Points, in no order, along strands that fork, close into loops and pass close to each other.
(in the rows, 128 means zero)
Points whose rows are less than 99.3 apart are linked; no others are. Some points are linked to none.
J_651: [101 105 127 124  95 186 119  87 129 138 119 119 190 127 125  94 111  92
 125 108 105]
J_766: [121 119 109 120 140 168 138 103 128 131  60  82 147 127 122 113 134 103
 169 153 125]
J_731: [114 120 149 104 111  90 114 124 122 139 190 124 114 167 129 106 152 158
  28 131 146]
J_683: [118 184 162 105 166  81 110 169  96  96 187 150 101 149 107 138  95 124
  60  98 149]
J_968: [146 167 133 149 172 125 132 178  92  93 157 169 112 104  81 172  92  93
 148  79 119]
J_825: [185 116  76 149 134  85 134 179 107 139 105  93  93 124 144 176 117 124
 144 157 136]
J_182: [ 39 118 118  89 111 120 159 110 155 111 115 179 178 127 163 101 119 172
 155 156 109]
J_422: [137  83 118 186 106 109 124 159 120 106 150 157 150 109 118 190 163 138
 164  99 156]
J_747: [103 168 195 109  72 108 137 128 163  93 151 123 181 117  77 108 160 173
 178 179  91]
J_542: [126  91 146 130 124 109 172 113 128 159 136 192 116 119 107  99 181 191
 127 132  96]
J_616: [105 132 134 100 118 137 162 133 157 164  75 164 150 108 133 129 157 151
 188 140 112]
J_67: [189 121  60 134 190 141  80 166 103 114 141 143 116  88 113 200  70  86
 153 122  91]
J_211: [104 152 134 136 121 106 134 152 101 119 160  98 115 153 155 143  87 109
  69 107 180]
J_549: [113 174 138  84 157 164 104 144 104 109 138 155  79 127 126 125  61  84
 124  95 130]
J_176: [ 54 103  87 107 123 143 131  98 173 134  75 161 168 101 166 135 115 167
 176 147 118]
J_57: [189 166 124 120 122 114 124 153 163 138 117  64  76 141 173 116 113  98
 129 122 135]
J_171: [169 166 103 128 142  89 130 169 133 122 137  80  85 135 160 152  74 103
 111 123 163]
J_662: [119  94  66 126 131 140  95 122 100 125 105  92  76 130 169 149  80 108
 122 154 138]
J_956: [107 134 109 153 144 102 130 152  86 100 155 115 139 128 135 171  88 105
 100  98 162]
J_306: [102  93 109 137 116 122 137 113 135 128 118 190 161 107 149 123 146 197
 127 118 134]
J_681: [ 61  93 161  87 102 132 120 103 122 118 160 125 157 165 137  59 159 175
 111 168 123]
J_526: [121 146 123 134 161 130 133 127 106 112 102  74  94 160 168 109 101 111
 106 138 190]
J_282: [143 107 160 112 112 112 146  96 109 141 144 171  78 134  95 104 173 160
 104 121 124]
J_845: [170 111 114 200 185 164 115 140 127 132 151 157 138  85 100 215 134 105
 161  87 124]
J_416: [108  89 152  92 139 108 127  94  89 133 176 143 122 149 109  88 137 153
  52 140 139]
J_285: [148 120 132 161  90 116 165 164 136 190 127 174 119 116 134 163 152 147
 143 113 129]
J_798: [105 119 130 108  49 126 132 131 151 158 138 103 160 144 144  90 123 108
 136 137 118]
J_113: [139  88 133 130 158 131 132  87  84 119 172 203 124 110  84 135 125 153
  84 102 111]
J_250: [100 143 173  73 117  82 134 105 170 124 164  94 157 154 104  66 202 177
  99 156 102]
J_232: [141  96 104 193 172 141 119 119 158 160 101 154 177  69 128 194 159 166
 162 108 148]
J_341: [182 173 171 148 154 104 144 154 127 109 153 139  70 140 119 130 125 115
  94  88 147]
J_229: [119 145 149 114 141 142 125 125  89 115 141 177 118 121 105 149  90 103
 101  87 124]
J_751: [ 43 105 130 101  92 138 133 110 139 118 123 132 178 150 164  75 136 160
 135 149 130]
J_619: [139 103  87 171 149 134 114 135 105 113 131 132 133 107 124 183 102 105
 135 105 152]
J_800: [147  83  56 128 136 150  83 108 122 153  84 111 113  98 146 168 108 120
 132 146 112]
J_208: [119 152 146 115  97 104 139 132 157 115  99 122  85 148 145 113 147 138
 132 131 150]
J_279: [164 137  68 130 177 113 111 151  82 124 133  95 109 128 133 169  57  89
 113 134 114]
J_494: [199  89  64 174 193 136  80 140 115 139  99 125 121  97 135 210 138 134
 161 154 115]
J_866: [ 80 147 174 116  78 124 125 124 142  88 139  98 212 137 106  84 146 167
 164 169 114]
J_730: [123 126 148 124 110 175 112 108 124  96  92  73 144 138 116  94 135 102
 169 152 133]
J_796: [141 170 161 102 134 150 126 135 124 119 135 125  85 155 126 104  87  75
 116 103 134]
J_729: [147 147 146 154 139 181 166 101 117 169  97 120 145 122 107 109 153  82
 143 109 103]
J_560: [169 105 131 175 121 114 141 175 107 115 168 173 119 114  97 194 138 112
 144  97 131]
J_18: [ 89 108 135 130 110 132 141 112 104 131 127 137 142 137 144  98 114 137
  89 108 149]
J_740: [120 114  86 132 103 119 134 128 121 144  87 100 103 123 159 143 110 133
 143 144 153]
J_484: [171 100  68 155 161 102 108 155 110 161  80 116 119 105 140 195 131 152
 176 173 126]
J_808: [ 85 154 126  92  97 110 138 132 160 128  97  65 161 139 131 108 137 116
 181 176 120]
J_405: [ 96 126 172  74 148 122  94 122 129 131 197 110  91 174 140  89 175 139
  29 170 155]
J_914: [145 159 170 138 101 118 167 126 152 169 114 137 119 128 111  94 188 126
 140 114 104]
J_922: [142 121 125 155 135 168 156 111 123 178  88 152 158 101 118 136 136 115
 126  99 122]
J_885: [132 162 147 100  70 123 104 143 171 109 126  31 153 140 119 107 139 112
 182 170 121]
J_84: [150 124 107 165 173 141 114 145 109  96 151 158 146  84  97 201 102  97
 147  74 125]
J_62: [109 115  96 146 172 143 129 111 163 156  73 167 155  83 129 187 139 174
 174 138 141]
J_390: [ 79 106  85 143 145 164 100 106 100 116 121 109 130 117 164 156  78 117
  85 108 159]
J_190: [155 103 148 167 138 113 173 121  99 166 153 186 138 112  95 117 170 170
 105 106 101]
J_383: [185 165 141 162 155 125 158 163 118 123 144 146  87 123 112 154  94  90
 135  91 136]
J_583: [117  86 120 180 114  87 131 139  96  90 157 165 137 126 115 160 151 167
 126 104 151]
J_958: [102  93 116 132 119 155 149 100 161 148 104 198 182 105 145  89 153 183
 146 122  92]
J_344: [118 140 135 130  94  76 123 140 132 128 167 123 105 150 151 141 131 152
  60 112 171]
J_276: [126 183 182  96 124 144  96 131 146 112 168  91 116 177 146  97 134  94
  61 118 144]
J_386: [136  63 120 109 146 106 129  91  86 122 205 170 100 119  87 121 127 173
  70 132 129]
J_612: [ 94  97 102 114 149 129 158 105 154 140 114 202 194 128 126  52 151 207
 135 146  80]
J_980: [158 127 102 162 113  82 132 171 121 112 147  97  89 138 155 159 106 120
 129 119 173]
J_591: [104 139 135 130 148  85 120 156  77  87 192 154 143 130  92 158  99 120
  77  94 142]
J_117: [138 155 141 141 184 138 123 136  85  82 131 116  83 146 154 131  72 109
 112 118 185]
J_262: [ 99 172 180 112  55 116  96 131 162  93 142  65 176 136 118 100 153 145
 149 165 135]
J_631: [ 91 125 153 114 106 103 172 114 138 141 118 146 173 136 123  68 171 167
 132 137 102]
J_809: [198  96  71 163 207 141  67 140 123 125 140 131 135  83 106 229 114  94
 150 130  99]
J_467: [ 83 113 116 131 149 163 107 101  97 112  83  80 114 138 159 115 107 113
 112 133 169]
J_815: [152 159 161 110  96 106 139 135 134 152 177 153  92 148 114 123 128 113
  75  96 113]
J_33: [124  94  58 104 144 140 100  99 144 162  59 124 134  91 144 153 136 135
 157 176  99]
J_504: [142 125 173 102 104 132 121 105 138 120 143 146  71 162 100  81 159 129
 103 135 125]
J_679: [125 122  91 122 147 138 135 122 140 163  47 133 133  96 134 156 151 146
 181 147 122]
J_440: [110 159 178 106 113 120 105 117 149 107 139  89 118 180 136  80 164 127
  76 138 157]
J_505: [122 130 153 111  59 103 135 129 147 155 159 141 135 148 137 100 137 126
  83 114 114]
J_531: [153 168 194 113 100 131 112 123 170 108 139 115  85 158 105  77 181 131
 134 132 116]
J_97: [102  58 111 149 114  89 134 123 108 112 164 189 131 119 129 127 133 199
 104 128 139]
J_140: [140 144 122 114  76 137 146 125 147 164 120  73 148 148 134  98 117  72
 133 123 115]
J_387: [ 84 133 183  93  84 121 109 109 129 103 148 105 126 166 120  76 174 147
 114 167 139]
J_807: [108 174 179 107  86 127 154 143 179 128 128 120 162 125  96 117 160 134
 213 160  83]
J_356: [163 161 171 149 125 144 163 127 125 162 121 138 102 136 106 110 148  92
 126  93 107]
J_473: [100  91  98 133  94 150 110 109 134 119  93 146 106 118 158 146 113 150
 148 126 158]
J_752: [171 167 138 112 103 121 138 144 189 153  94  67  85 143 149 110 146 107
 172 153 116]
J_408: [ 69 110 116  81 119 103 167 119 154 114 140 192 187 145 136  67 132 195
 153 161  74]
J_890: [170 107  87 168 157 157 134 127 128 189  97 135 154  85 124 182 136 135
 147 118 119]
J_782: [164 142 112 123 131 128 143 124 111 166  96  82 118 135 129 128 101  80
 119 126 118]
J_170: [180 139 101 129 178 127 130 135  97 132 105  81  94 140 139 122  81  75
 117 151 115]
J_953: [193 131 103 152 167 145 142 143 118 135  79 117  75 115 143 138 117 123
 169 143 143]
J_253: [137 186 176 114 140 165 108 134 153  93 141  48 125 173 144  88 126  76
 104 137 146]
J_94: [154 105 127 162 110 145 127 144 122 140 157 208 114 104 118 172 115 126
 127  80 119]
J_823: [ 88  97  91 131 141 179  97  78 126 134 104 111 171 113 143 129  95  98
 103 113 123]
J_693: [144 147 150 114 110 171 109 122 125  98 122  66 120 162 130  82 106  67
 145 146 139]
J_818: [185 131  76 127 200 104 104 175  86  90 157 118 100 110 134 181  53  82
 158 136 103]
J_828: [136 149 144 120 101 133 158 145 165 162  84 112 122 124 126 116 166 119
 182 144 113]
J_165: [145 188 166 111 171 110 119 157 128  86 178 133  67 163 147 115 108 117
  68  99 164]
J_475: [138 177 192 123  81 129 131 133 181 113 126  95 118 132  99  87 192 132
 184 147 105]
J_998: [115  90 110 140 115 182 123  81 165 151  96 152 191 101 149  94 130 132
 145 117 108]
J_167: [121 110 122 153 156 151 130  98 104 119 145 179 158  99  96 150 110 127
  89  77 123]
J_471: [ 69 130 102  92 138 128 141 102 141 127  65  82 181 123 137 120 133 126
 178 170 113]

A fork is a point with three links, a tip a point with one. Leave the first point through the second and follow the links. Name the first fork or tip that comes.
J_282 / J_504 -> J_182
J_67 / J_809 -> J_828
J_484 / J_494 -> J_815
J_885 / J_262 -> J_190

A piece is all that can be reached along the links. How many separate loops has the piece of each point below (a circle has one, a figure eight two, a Y none), and how many tips (points with one link)?
J_62 -> loops 1, tips 2
J_84 -> loops 1, tips 3
J_542 -> loops 0, tips 4
